Points on a hilly landscape, in no order, each with its height.
From any point a climber steps to the highest of the 2 points nearest to it. It stops when none of these is higher. Distance is the straight distance between rows; heights are no part of it.
Zage: [ -3 -14 -16  -9  -2  31  46  38  46  -1 -36  48   2 -22   7 -13 -34   3
   3   6   0 -11   5 -26   4  -4]  h=253
soru: [ 20 -16   7 -16 -15  35  26  26  37 -13 -50  26 -30 -18  10 -23 -34 -12
   6  -5   4 -13   7 -18   7   5]  h=281
soz: [-29  -5   0  20   0  12  36  13  21  14  21  48  45 -19  22  10  -1 -13
 -11  -3 -10  -6   1  16 -29  -8]  h=214
vati: [-49  25  36   1  15   4   5   8   3  64  35 -21  14   7 -17  10  10  -5
 -45   3  -8 -30   2   2 -38 -32]  h=361
lud: [ 24  27  -4  27  -4  13  10  -3   1 -28 -24  62   5 -20  29  23 -16   5
  -2  -2  32 -15 -12  33 -22 -16]  h=396
Foza: [-47  15  16   0  11  -7  46 -19  16  26  20  45  39 -21  14  15   8 -16
 -41   5   7 -27  12  -2 -45 -40]  h=180
nel: [-34  20  10  28  23   2  -5  10   3  34  30  10  32 -28 -11   8   3 -10
 -27  -7  -5  -7 -16  17 -41 -11]  h=407
nekop: [ 33  17   0  -6   1  17  -3  13  -7  -3 -56 -19  -9 -14 -11 -15 -38 -31
  20   1  33 -13 -30   1   8   8]  h=67
zuna: [-11 -14   0   7  -2  13   8  28  21   1  36 -30 -10  -1  -4  -1   2   7
   6  -8 -37  19  10   8  18  11]  h=315
fudeg: [ -1 -17  26  10 -32   9  30  11   3   3  26   8  21 -11  -2   5   7 -19
  -2  -1 -28 -10  -2   0   4 -15]  h=373
dutez: [-14  -2  -6  -7  20  -9  19 -28  59  13  34  28  38  -7  19  28  13  14
 -13  23 -33 -25   5 -24   3 -33]  h=170
rek: [-10  18 -10  21   7  16   6  27  -2 -10  15  11   6 -11  11  22 -20  -7
  14  -6  24  -4 -15   4 -11  -5]  h=478
dosin: [ 39 -24 -10 -10 -25  -7 -43  19   7 -24 -42  -7 -30  19  17 -26 -16  -5
  -3  -5  -7  15   6   1   2   9]  h=466
Sul: [ 14  12  -2  44 -10 -14 -40  -8   5  26  11  10  -9  24  -9 -19  33  12
  -4 -18 -20  41  -9   1 -34  30]  h=473
vikar: [ 12 -18 -18  30  30  41  20  46  54   8  15  -7  10  -6  -3  -8 -46   7
  11  21   1 -35 -54  29  -1  23]  h=610
koz: [-39   5  31   3  -4  -9   6 -22 -31  43   4  24 -16  28  -7 -13  15  -9
 -12  10  -5  10  45 -15 -46  -9]  h=275
ratu: [-26   2 -31 -22  37  17  -1  30   1  -7  -3 -32 -16 -11   8   4 -18  33
  16 -10  22  15   7  -7  28  17]  h=192
Rik: [-34 -25 -19 -31  11  11   9  20   2  12 -19 -17  -9  -2   0 -17   8   6
  -5   7 -22  34  30 -33  38  24]  h=103
nus: [-42 -14  24   2  -7   4   1  -6 -17  25  17   8  -7  37  -5 -15  29   3
  -5   9 -24  24  56 -23 -22   1]  h=257
veso: [-56 -10   0 -31  22  -1  60  24 -12  15   9  -1  11 -27 -28   5  -2   2
  -4 -23  12   1  25  -3  14  -8]  h=670
nal: [  9  27   0  28  11   6 -11 -15  23   9  14  27  42 -22  -4   5  18  22
  -3   6 -14  -4 -35  21 -27  12]  h=589
Tipav: [-35 -32  24 -30  10  -6  24 -29 -44   5 -20 -43   0  -9  -6  -9  20  -6
 -21  -1 -12   9  25   2  57   2]  h=289
suvi: [-21   4  12  19  -5 -23 -17 -42  -4   7  33  20  -1  29   6   3  40  42
  -2  10 -10 -17  24 -13 -45   1]  h=573
sabez: [ 53 -13  -8 -16 -28   9 -39  -9  41 -22 -39   1 -29   3  11 -17  -2  -4
  -5  -1 -20   1  -7 -17   1  13]  h=425
zifo: [ -1  -6  -5 -23   0  14   3  17   6   9 -15 -31   2 -26 -18  -1 -19 -30
   8   3  11  -1 -19 -20  20   9]  h=359
vin: [ 30  -4  21   5 -18 -32 -19 -13 -56  -7 -20  -5  -8  34 -17 -25   0 -34
   0   3   1  34   3  41   2  -2]  h=287
nev: [-48 -12   7 -30  24  10  57  13 -34  -8 -10 -20  -1 -30 -19   0  -4  15
  -3 -29  14   6  18  25  42  10]  h=513
Rit: [-18  23 -16  -3  12 -26 -11  -4 -27 -15  25   1  -1   1  22  35  23  45
  11 -10  16   1  32 -10  -6 -28]  h=301
Taz: [-30   5 -42  23  38  18  -9  50  24   6  34  -4 -10  -3   0   4 -24  47
   9   5   9   5   6   0  -7  21]  h=401
Sopo: [ 12 -13  -8  19   8  29   9  26  44  -7  33 -12   9  -8   8  12 -25  14
   9   0  -2 -27 -34   8   5   8]  h=528
zevul: [ 38   1  -3   4 -19 -19 -29  -3 -30 -38  -4  -6 -24  16  -1  -8  -4   3
   2 -15  18  10   0  33  19  -7]  h=117
mem: [-10   0 -39 -29  24   2 -27   4  -6 -14 -11 -45 -23  -4  18  15  11  39
   5   3  13  18  15  -9  38  13]  h=232
kan: [ 30   0   8  26 -13  18 -14   9  18  17  -1 -17 -11  -2 -22 -19  -6 -19
   0 -10 -38  37 -26  15  -4  35]  h=469
Mino: [ 21  -7 -21 -20  -8 -18 -41 -16  11  21 -37  -2  -6  28  -4 -21  19 -12
   8  20 -22  20  -2 -39 -10  31]  h=377
lesit: [ -2   3   3   2  -5 -28 -10   4 -37   3 -36  24  -2  28   6 -14  13 -20
  -1  -3  15  39  35   5  -5   4]  h=306
muv: [  8  -3 -16   8  -8   1   6   3  46 -13  24  28  15 -10  33  27  10  34
  11  -2 -14 -23  -8  11 -10  -5]  h=495
vid: [-54 -24  25 -14   3  -3   8  -4  -3  33  43 -29 -11  24 -13  -8  24  11
 -12   4 -33   9  46 -27  -7  -7]  h=231
muve: [-34  -3 -36   9  35  14  43  38  49   3  18  24   4  -7  29  11 -44  24
  15   1  10 -34 -10  -7 -12  -6]  h=190
bavov: [ 53  -8  23  11 -43   8   1  25 -10 -44 -11  38 -40  12  13 -18 -29   0
  -5 -12  16  -8  11  29   8 -17]  h=151
Supe: [-51 -14 -14 -15   6  -4  10  12  23  22  33  -1   2   9   0  -4  21  20
  -6   2 -31   7  33 -40  -8  -6]  h=204
Lor: [ 13 -18  15 -26  -2 -20 -15 -18 -61 -10 -14 -21  -8  28   4 -16   8  -9
 -10   3  -1  27  16  16  40  -3]  h=234
fav: [ 18 -13 -17  13  -8  10 -21  -6  59   0   5  35   8   3  15   1  17  28
  -3   8 -41   2  -5 -15 -10  12]  h=427
nufa: [-24   2 -20   3  27  15   3  23  25  19  29  -4  24 -27 -10   3 -22   1
  -5   9  -8  -3 -30 -20   2   1]  h=375
zaluv: [ 62   0   7 -14 -39 -27 -33 -10 -29 -31 -19  -1 -20  23  -6 -41 -10 -47
 -14   7   0  -5 -21  36  16   6]  h=328
Muram: [ -7 -44 -12 -37  -6  28  44  36   9 -22 -32 -18 -37   0 -12 -20 -21   9
   7 -22  25 -21  26 -13  43  16]  h=34
gatev: [ 16  30  -6 -12  21 -17 -37 -15  -9  19 -15 -23  21 -24 -24  -7   3 -18
  10   4  14  -7 -42 -14   0  11]  h=382
Vomes: [  3   6  -9 -20  23  31  17  27   7  -2  12 -54  -1 -29 -21   2 -31 -24
  18   6  15 -22 -44  -8  24  15]  h=321
torez: [  8  13  -3  38  14  -6 -26 -16   7  39   1  14  14   6 -26 -21  16  -8
 -11   2 -27  39 -19  -1 -30  26]  h=448
bavi: [-35  -1   3 -31  15  -5   8   2 -14  13   8 -30   5   0 -16  -4  16  -6
  -4  14  -2  11  15 -31  22  -2]  h=358
Nogur: [-30 -18  -9  13  28  42  27  39   6  -1  16 -43 -31  -3   2 -18 -24  19
   3 -22  10  32  -1  23  21  33]  h=501
maso: [ 13  17  -9  14  26  -2 -45   0   6  33 -22  -9  26 -30 -35 -14  -7 -17
  -3  13   1  19 -49  -8 -11  22]  h=404
Tibo: [ 17   5  -8   5  11   7 -36  10   6  22   0 -20   3  -1 -25 -19  -2 -17
   1   6 -22  19 -36  -8   1  40]  h=433
virez: [ -5  11   8 -17  10 -44 -32 -59 -40  11   1  -2 -12  28   6  13  32  24
   8   4  28 -17  10 -21 -25 -17]  h=318
zagu: [ 14  -1  10  20  14  37   8  38  -3  -2 -17 -34 -34   3 -13 -26 -35 -25
  20 -10   5  24 -23  24  12  28]  h=527
tul: [ -5  -6   2  11  26  31  27  30 -16  -6  27 -63 -26  -6   0   8 -25  -1
  15 -17  21  13 -11  37  26  28]  h=387
nik: [  4  19   0   8 -19 -19  -4 -31 -21  -5   7  33   4   3   3  21  18  -4
   0  11  10 -13   8 -13 -19 -29]  h=550
Gutu: [-20  11   3  39  -2 -18  -8 -20   7  13  34  37  12   6  21  19  38  31
 -15  -1  -2 -11  20   4 -50  -9]  h=535
sem: [ 19  15 -27  21  -7  -1 -39  -1  24  -1 -19   4   2   0  11   1  11  24
   4  -5  -4  14 -11  -9 -13  28]  h=482
siz: [  4 -15 -12  35  23  43  30  58  42   4  -4  -3 -18   2  -7 -19 -49  -1
   9   0   7  -7 -32  10  -4  29]  h=529
gos: [ 24  -5   6 -46 -20 -19   4 -28 -13  -2 -39  -1   6   1 -19 -14  -2 -53
  21  19   3 -12  -4 -22  25 -16]  h=426
Rugo: [  6 -10 -14 -21   2  21  14   7  55   8  -7  -1  18 -31 -16 -10 -24 -17
  11  27 -24 -17 -39 -30  20   4]  h=496
vot: [  3 -36 -14 -57 -10  21  39   7 -11 -28 -44 -28 -22 -11 -15 -15 -24 -11
  -4 -13  10 -13  24  -9  61  18]  h=59
gur: [-24   7  26 -18  19 -14 -26 -48 -31  36   8 -21 -11  25  -9  10  16  16
  -4   9  11 -26   8 -22 -37 -14]  h=341
kifo: [ 12 -17   8   6 -24   7 -12  -9  20 -18  51 -31   3   8   6  26  22  12
   7  -5 -15 -12   1  -7  18  -2]  h=155
nub: [ -5  14  11  29  31   8  11 -23  28  22  17  46  53  -7  -1   6  31   9
 -31  13 -17 -10 -20  29 -42  -2]  h=551
nom: [ 31 -15   3 -14 -11 -25 -29  -3 -34 -19 -41 -13 -18  32  -2 -21  -3 -17
   1   1  -7  49  17  32  26   4]  h=262
lis: [-55  34 -10 -18  20 -30  32  -6 -23   1   8  11  11 -24  -1  15   2  -3
 -12 -16  32  -1  40 -25  -6 -27]  h=459
Kup: [ -9   1 -41  19  21  12  -7  34  47  -3  32 -12   0  -9  15  18 -21  41
  14  -1   8 -11 -24   6  -5  10]  h=464
Moze: [ 12  -9  -9 -24   4  -7 -42 -30 -17   7 -15 -63  -6   3 -15  -7  18 -30
   1  10 -10  15  -3  -6  34  30]  h=370
kef: [ 14  -1 -14  -3 -11  12  -9  28   0 -28  -3 -19 -33  -6  15  24 -20  21
   9 -16  21 -12  -6   0  13  -7]  h=227
Pilop: [  3  10  17   1 -18 -21  -3 -66   0   2  13  39   6  26  10  13  43  34
  -3  19 -11 -28   8 -22 -31 -16]  h=542
pigi: [ 64   1   7   8 -17  19  -6 -12  19 -43  12 -15 -16 -13  11  10  -8   7
   6 -10  24 -53 -50  36   8  13]  h=561
Vamaz: [ 42 -18  26  19 -45  30  27  22   5 -36   3  14 -25  -2  15  -6 -33 -11
  11  -5  13 -22  -6  35  13  -5]  h=168
Rupiz: [ -6   7 -10  20  26  42  21  54   6  -1 -18 -16 -29  -8 -21 -23 -52  -5
  23 -11  30   9 -19  16  -1  34]  h=455
Rekop: [ 15   1 -14 -13  -6 -23 -26  -8 -23  -3 -44   1  -1   9  -5 -10   1 -11
   9   0   7  23   6 -15   3   3]  h=333
Ged: [-16  -5   8   8  12  13   4  19 -17  -8  31 -36 -15  -1  11  10   5  17
  -1 -23 -16  40  17  20  24   2]  h=266
subu: [ -4 -23  44  11 -33   3  24   5 -21  -2  33  -7   0  15  -6  -5  11 -12
  -5  -5 -31  16  29   7   7 -13]  h=412
pok: [-35  24   5 -32   8 -30  19 -22 -23  12 -11   4   4   1  -8  10   1 -18
  -6   6  18   5  23 -41   0 -30]  h=415
kelus: [-18  17  23  31   0  -6   8 -22   4  18   6  46  32 -11   2  11  22 -17
 -15  10  -6   2  -2  22 -43  -8]  h=516
bele: [-16   9   5  28  34   5   1  19  24  30  37   9  38 -30 -19   3 -17   3
 -20   4 -14 -13 -48  24 -30   5]  h=374
fut: [ -1  15  36  40  -7 -11  -7 -13 -24  22   4  17   8   6 -16   6  24 -14
 -11  -3 -14  13   0  15 -36   9]  h=484
Zamaf: [ 52  -1  -3  -2 -10   8 -36   1 -24 -32 -19 -36 -36   3   9   0 -21  -2
   6 -16  25  -4 -11  33  16  15]  h=99
det: [ 16  -9   2 -33 -18 -34 -10 -32 -29   3 -40  28  10  31  -6 -10   6 -39
  12  31   6  -7  11 -21   2 -20]  h=458
deson: [ 19  15 -43   5   1 -13 -47   0   3 -12 -38  -1 -12   4  20  10   0  32
   8  -4  27   9  -3 -16  -9   8]  h=523
sefep: [ 30  22  -5  16 -16  -4 -14   3  -3 -17 -50  55   3 -17  19  15 -12  -8
  -1   5  28   8  -8   9 -17  -9]  h=421
Zume: [ 15  37 -33   3  39   4   2 -23  56 -22   2  11  34 -29   8  35   0  36
   0  -1  16 -38 -44   3 -10  -4]  h=525
Vun: [ 32  25  -9  27 -10 -10 -39  -1   3   1 -42  41  10  -2   6  -5   9   4
   5  -1   6  16 -12   3 -23  15]  h=451
giv: [  5  -6  -2  13  33  18   2   9  44   7  44  -8  45 -27 -13   6 -20   9
 -14  19 -33 -24 -55  20  -3  20]  h=384
lifid: [-36   1   1 -41  13 -31   8 -18 -46  10 -27  -5  -3  12   1   1  19  -4
  -1   7  15   7  44 -21  16 -21]  h=379
Kazes: [-23 -31 -12  15  11  29  19  49  24   8  48 -34  -6  -1  -1   0 -28   8
   9  -8 -16   0  -7   5  14  18]  h=372
Nela: [ 14   8   4   9 -27 -22 -23 -44   0  -5  -7  28   4  12   3   0  38  16
   8  10  -9  -8  -5 -16 -16  -5]  h=515
lufi: [-17  -7  25  -9 -10 -25  -4 -33 -55  23 -15  34  -6  35  -1 -10   6 -13
   5  23   9   6  44 -20 -25 -16]  h=293
zapu: [-12  45  -8  15  28 -33 -18 -58   0  26  -8  20  11   3   2  17  26  22
  -4  15  21 -18  -1 -29 -52 -13]  h=380
rima: [ 52  18  29  33 -34 -12 -15 -25 -18 -33  25   8  12   6  -8 -10  17   1
  -9 -20   4 -18 -33  43   1  -3]  h=570
vaner: [  9   5 -12   8  -2   4  -9 -25  48 -15  14  40  36   4  15  19  38  42
  -5  12 -29 -18  -3   4 -18   2]  h=457
kituv: [ 14   9   6 -13 -11  20  12 -20  40   6   5  -9  25 -31 -15   7   3 -21
  11  14 -30 -27 -34 -14  14  -4]  h=534
zitet: [ 27 -12  26 -12 -27 -25  -2 -37 -40  -8  17  14   2  23  -9  -6   9 -19
 -10  14  -3 -23  22   4  18 -38]  h=337
tagig: [-31  22  -9  10  15   0  16  34 -15  -3  28 -13   6 -15  14  26 -11   7
   4 -16  21   4  15  11  -7 -14]  h=413
sovup: [-61  14  -5 -35  19 -13  53   9 -37  -2 -15   0   5 -26 -10  12  -8   2
 -10 -25  37   8  33   0   6 -20]  h=536
runin: [  4 -24  11 -18 -29   4 -14 -33  -7   2  25 -31 -14  31   0   1  36  -2
  -1  11 -30   8  24 -27  18   3]  h=193
Tomi: [ 13  20  -4  15   3  23  22  11  16 -17 -20  37   0 -26  16  31 -27  -3
  19   1  28 -24 -22   6  -5 -12]  h=428
Sakof: [ 18  15   6  22  -5   4  -4  -5  21  -6  28  10  18 -14  11  27   5  18
   6  -5   3 -20 -26  19 -10  -2]  h=543
somu: [ 12   9  10  -3   8   0 -37  -9 -16  24 -10 -57   0  -3 -21 -13   9 -38
   2   3  -9  18 -30  -4  10  28]  h=402
fone: [-12 -14  -9 -26  -3 -22   6   7 -50 -17 -30  26 -12  29   9 -12   7   0
   1   4  15  32  53   4  22 -17]  h=274
tuven: [ 17  -7 -18  -3 -19  -5 -34 -22  41  13 -18  17  -5  17   1  -9  25  14
   6  19 -31   5   4 -38  -5  19]  h=400
guva: [  9 -22  -5 -28 -38   8  -1  -7  18 -19  27 -32 -12  13  10   6  19   8
   0   1 -24  -4  20 -26  36  -4]  h=174
Lam: [-10  -5  -3   8   6  26   6  42  -4   3   5 -25 -14  -3 -13 -12 -24  -6
  10 -19   1  36   0  11  20  35]  h=637
velef: [-29 -22  11 -27   4 -12  26   1 -50   2 -26 -19   0  -2 -17 -10   6  -6
  -5  -9   7  31  25   2  36   3]  h=327
tob: [  6 -18  -5  23   0  24  20  47  22 -12 -24  26 -43   5  17  -8 -32  11
   8 -16  29 -15  13  -2  -2   4]  h=352
taso: [ 20 -16  10   7  -3  33   4  51  19 -14 -45   9 -41   0   7 -21 -31  -7
  12 -19   9   8  -4   0  -5  17]  h=313
zet: [-21  27  14  -6  15  -9  45 -43  31  15   3  55  35 -20   5  29   1 -20
 -24  17  -1 -16   2 -15 -21 -50]  h=169
lotin: [-27 -22   8 -17 -19 -12  36  15 -48 -23  -5  23 -17  14   3  -4  16  11
 -13  -9  -3  25  60   5  29  -9]  h=239
geniv: [-26 -14 -27  23  16  28  53  51  50   4  12  48  17  -7  26  -3 -38  16
  -1   0  -3 -17  -4  14 -12   7]  h=212
Rugu: [ -9  24   0  -4  18 -12   0 -17  25   8  39  -4  42 -29   0  32   2  15
  -1   3   5 -27 -30 -14  -6 -24]  h=627
zuv: [ 15   3  10   4 -19 -23 -18 -33 -10   9 -39  38   6  24   0  -5  23 -19
   5  25  -3  10   4 -15 -23  -7]  h=488
Noge: [  5  16   9 -11  -3 -11   7 -29  14  -1  11 -11  21 -28  -9  23   6 -18
   5   6  -1 -30 -20 -24   6 -20]  h=572
voko: [  2 -32  -2   2   0  31  16  26  41   4  61 -20  15 -10   6   2 -24 -13
  11  -9 -38 -13 -25  11  17   8]  h=453
Nafe: [  5  -3   4   1 -27  -4  14  10 -13 -32   6  32  -7  -2  10  13  -9   2
   5  -1  14  -3  17   9  11 -28]  h=405
merub: [ -5 -33 -14 -18 -23  27  41  42  24 -25 -16   3 -37  11   9 -19 -27  17
  13 -21   5   1  32 -17  22   7]  h=13
Lizi: [-44  -3  20   8   2  -2  52  11  19  20  41  27  38 -11  18  16   0 -14
 -23 -11 -11 -29  15  10 -23 -37]  h=195
Dito: [ 47  15  -4 -18  -1  -4 -26   9 -33 -27 -43 -29 -16  -6  -2  -3 -36 -28
   7  -2  44  -7 -26  23  17   8]  h=81
Bamog: [ 41  13  25  37 -22 -19 -32 -34  -7   6   0   0 -15  35 -13 -22  31   7
   0 -13 -30  37  -9  11 -25  27]  h=499
Munud: [-39 -18 -36 -29  18  18  20  48  14   7 -17 -12 -19  -2  -6 -23 -15  25
  -5   1 -13  30  20 -10  28  37]  h=127
vog: [-12   2  -7  11   0  33  40  29  39   5 -12  48  24 -20  13   0 -22   0
 -11   0  -5  -7   1  -1 -11   5]  h=233
tunud: [ 59  -4 -10 -16 -41 -21 -42 -43   4 -33 -17 -10 -15  11  -1 -14  31  -1
  -5   8  -5 -31 -23  -6   9   3]  h=376
Paboz: [-41 -11   0 -23  16   1  18  -4  11  20  31 -29  23 -13 -24  -2   3  -6
 -10  15 -27 -16   4 -43  10 -21]  h=324
nete: [  8 -24  29 -23 -23 -26  -4 -42 -41  14   4  10 -14  42  -4 -12  10 -14
   9  23 -14 -13  30 -22  -6 -18]  h=314
lagip: [ 28  -6  12   4   9 -14 -23 -25 -60 -22 -11 -51 -20  12  10 -15  10  -7
  -7 -18  -3  55  -7  50  28   6]  h=199
mobi: [-32  18   8  41   9  -9 -10   6 -18  30  37  19  12  -7  -1  20  15  -1
 -24 -15  11   9  11  27 -47  -8]  h=447
fef: [ -3  -1 -30 -11  -4  -6 -12   2  -4 -27  14  -9 -14   0  29  29   8  39
  13  -5  22  -5  10  -9  15 -14]  h=263
bopam: [-43   9  19 -16  21 -13  15 -12   6  46  31 -19  16  -4 -15  11   6  -6
 -29  13 -12 -25   0 -27 -21 -38]  h=331
palo: [  8  -8   4  18 -18  21   0  31  12  12 -11  14  -4   4  -7 -15  -1 -12
  10  -8 -24  33   4  -2   0  17]  h=522
ruva: [  0   8 -30 -12  19  28   1  37  14 -15   3 -27 -18 -11   9  23 -29  22
  22  -4  38 -14   2 -17  15   8]  h=194
Tef: [ 13  -1  18 -23 -29 -13  25  -6 -43 -33  16  23   0   6 -10  -2  -1 -18
   0   5  12 -22  23   7  27 -44]  h=366
Nas: [-42  24  30  25  18  -5   0  -2 -20  47  32 -14   0  15  -3  15  24   5
 -33 -14   9 -14  18  21 -49 -27]  h=398
Solog: [ 27  -1 -25 -23  -6 -31 -53 -12   9  -2 -59 -13  -1  17   3 -18   7 -19
   7  12   9  11 -13 -21  -3  11]  h=355
lup: [-21   9  11  -8  24  -5 -12  -8 -25  37 -15 -17   8  -1 -21  -9  12 -17
   3   9  -3  18   3 -20  -8   0]  h=394
fetu: [-19  12   5   7  17  21  17  26   8  14  21  -7  31 -34  -7  18 -21 -12
   8  -6  15 -14 -39  15  -3  -5]  h=420
famo: [ 12   5   3  31   2  26  26  32  19 -25 -35  33 -18  -5  20  -1 -36   1
  21  -4  44 -22  -9  12 -15  -4]  h=393
zag: [ 55   3  20   0 -29  -2  -2 -24  -4 -44  16   1   8 -15  -4   2   4  -3
   4  -5   1 -33 -42  35  12  -8]  h=613
nes: [-23  28  30  -4  17 -22 -11 -69 -19  43  -4  19   0  17  -7  15  11  22
  -8  16  27 -30  -2 -33 -58 -17]  h=363
nusi: [ 11 -18  21  15 -29   8  23  15  -8   0   7  -7 -12   5 -10 -13  -6 -27
   2 -21 -36  39  15  20  11  10]  h=462
Gelu: [ 20  -9  26  30 -23  30  35  43  23 -18  -4  22 -16   7   7  -9 -33 -15
  14 -19   4  -8  -8  30  -5   7]  h=187
Vevu: [ 55  -5   5   2 -38  -9 -32   6 -34 -41 -19  31 -30  22   2 -31 -18  -4
   5 -18  13   2  -2  39   5 -18]  h=134
pimom: [-13  47 -12  24   8 -33 -37 -35 -25  14  -9  15  16  -2  -2   6  35  28
  -6  -9  32 -10  -5   3 -49  -1]  h=397
gufa: [ -4   9   8  13  23 -11 -35 -28 -17  39  -2 -19   1  19 -24 -19  13 -12
   1  15 -15  19 -12  -4 -28  22]  h=423
lige: [ 64  -2  -4 -12 -36 -21 -50 -14  -4 -40 -32 -15 -21   9   3 -22  -5 -21
   1   0   5 -14 -17  17  13   3]  h=351
gepu: [-15  17   7  48  -9 -13  -2  -3  -5   0  46  35  23  -7  20  20  28  13
 -21 -26  -1  -3  13  39 -48  -6]  h=493
mavu: [-10 -15  -9   8  27  12   8  23  49  16  40  16  39 -20  -1  -1 -15   7
 -17  25 -46 -16 -31  -6  -7   2]  h=416
vur: [ -2  13   5 -16  -6   2  43 -23  34   0 -21  58  29 -16  11  25  -1 -14
   0  15  -7 -14  12 -18  -8 -36]  h=160
surar: [-35  -5 -21  14  30   7   4  44  13   8  46 -17   7 -10 -10  -2 -16  28
  -9   0 -15  12   4  17 -11  12]  h=344
demaz: [ 18  -7  40  34 -44 -11   5 -19 -33  -9  38  10  -6  23  -8  -7  23  -9
  -8  -4 -18  18  15  31 -10 -19]  h=422
toru: [-12 -22  -2 -39  17 -15 -21 -35 -30  14 -23 -54   3   5   7 -11  17 -22
   0  26 -12  23  15 -12  45  13]  h=336
Vul: [-13   2  11 -27 -15  -9  52 -15  18   5 -13  33  15  -2  -1   8   6 -25
   0  16 -12 -24  22 -45  13 -33]  h=150
virol: [ 53  -2  -7  -1 -27  -8 -53 -25  31 -21 -40  -2  -5  11   9 -18  25  10
  -3   4 -18 -15 -27  -7  -3  28]  h=399
rakag: [  3   1 -18 -14  10 -38 -48 -33 -30   4 -16 -10  -6  34   9   3  22  17
  13  11   8   7  16 -27 -11   3]  h=297
tav: [-13 -17   7  -9  12  40  48  29  -7 -11   5 -45 -18  -9 -10   4 -20 -17
  18 -22  21  -7 -10  16  33  15]  h=338
gugag: [ -6  -3  -6  12 -23  -3  11  12  16 -19  26  28   1   4  31  17  13  20
   4  -7  -5  -6  18   3  -3 -19]  h=449
zopi: [-36   0 -16  -9  12  -9  22  -5  43  22  22  21  12   1   5   5  10  10
  -6  32 -35 -12  17 -48 -11 -24]  h=185
kulin: [ 10   0 -34  -5 -15 -21 -28  29  -7 -27 -46  19 -28  12  23  -1 -17  22
   6 -16  28  23  18 -10  -1  -1]  h=594
pini: [-25 -41   4 -30  10  -1  -4 -25 -31  -5 -24 -59 -13 -12   7 -20   9 -13
 -10   4 -13  18  11  10  74  18]  h=294
pobir: [  5  21 -17  -3  51  -5   1 -28  54  -4  27  -8  53 -34   2  25   2  20
 -10   3  -5 -38 -51   2  -2 -13]  h=567
Gule: [  3   9   9  -5   5  -5 -26  -3 -29   5  18 -36  -2  -7  -4  16  23  -3
   0  -6  16   8  -7  -4  13   5]  h=88
Lol: [-17   1 -32 -19  21 -26 -33  -5  -5   7  -7 -19 -11  10  12  11  28  24
   8   8   1  29  20 -28  11   6]  h=271
zegop: [ 51   5  13  -2 -31 -26 -21 -10 -33  -1 -30  -4   5  15 -17 -26   1 -50
   6   8   0  11 -20  23  -3   7]  h=307
Gemam: [  2  35  -4  -5  -6 -41   7 -48 -17 -10 -14  48  15  -7   3  21  -2 -10
   0  16  26 -17  14 -26 -10 -46]  h=514
boz: [  5 -12  22 -32 -12 -12 -17 -30 -38 -12  10 -35 -13  20   0  -2  22 -13
  -2  14  -6   0  24 -12  27  -9]  h=211
rakug: [ 44  12  20  44 -37 -19 -27 -32 -28 -13  15   5  -5  22 -13 -10  28  16
  -7 -11  -3   6 -14  37 -21  11]  h=532
raku: [  9 -14  11  34  -3  52  40  39  46   4   1  30   6  -1   5  -5 -38 -14
  11   2 -24   3 -16  24  -6  16]  h=209
Guge: [ -4  36 -11  37   6 -16 -22 -12  -7   3 -10  32   9  -9   4  15  16   6
   4  -6  15   5 -13   4 -37   2]  h=424
sivus: [ 21   2  -1 -12   9  38   0  12 -13 -10  -1 -69 -20 -20  -5   7 -30 -35
  12 -10  20 -19 -30  16  23  22]  h=280
sufe: [  7   0  23  17   5  -6  -5   2 -46 -14  12 -39 -14  13   6   8   5   6
  -7 -19  -3  49   3  34  14   5]  h=226
popum: [ -3 -35 -11 -41 -11  18  18   9   3  -6 -27 -33 -12   1  -8 -23   1  -8
  -5 -11 -15  13  22 -24  42  14]  h=82
gaz: [  9  -6  35  23 -29 -20  -8 -36 -27  17  23  17 -10  36 -19  -5  30 -11
   3   7 -20  13  20   7 -34   0]  h=452
pefep: [-11  -8  -5  -8  20  25  20  19  53  12   0  23  38 -20   0  -2 -13  -2
   2  26 -38 -11 -15 -12  13  -5]  h=454
tufu: [-41 -17 -33 -19  28  16  28  43  15   4  12 -13 -14 -13 -12 -13 -25  28
  11   0  12   0  11  -6  24  16]  h=156
nebe: [ 22  12   5  -1   1 -23 -36 -26 -45 -17  -1 -23  -4   9  -3   7  11   0
  -1  -5  22  10   0  15  10  -7]  h=102
sutok: [ 25  -3 -26   1  -9 -15 -49  18  -9 -19 -58   0 -24  31  17 -16   0   8
   7 -12  10  48  23   8  -7   9]  h=521
zesa: [ 20 -13  -2 -43 -19   6   5   2   0 -19 -32 -17   0 -14 -11  -8 -18 -41
   6   2  -1 -18  -7 -29  28  -4]  h=395
nalug: [-18 -29   9 -22  -3  22  45   9 -19 -24   4 -30 -15 -19  -9   2 -16   0
   4 -32  17   1  13  27  46   4]  h=409
sibed: [-49  31 -22  10  28 -19  -2   9 -25   7  25  -6   3 -15  19  34  11  27
   0 -13  34   4  28   2 -18 -18]  h=348

For each start below, name the point where the climber stops.
guva | kulin
vur | Tomi
mem | kulin
zopi | nal
lagip | kulin
Paboz | zag
fone | nal
Muram | rek
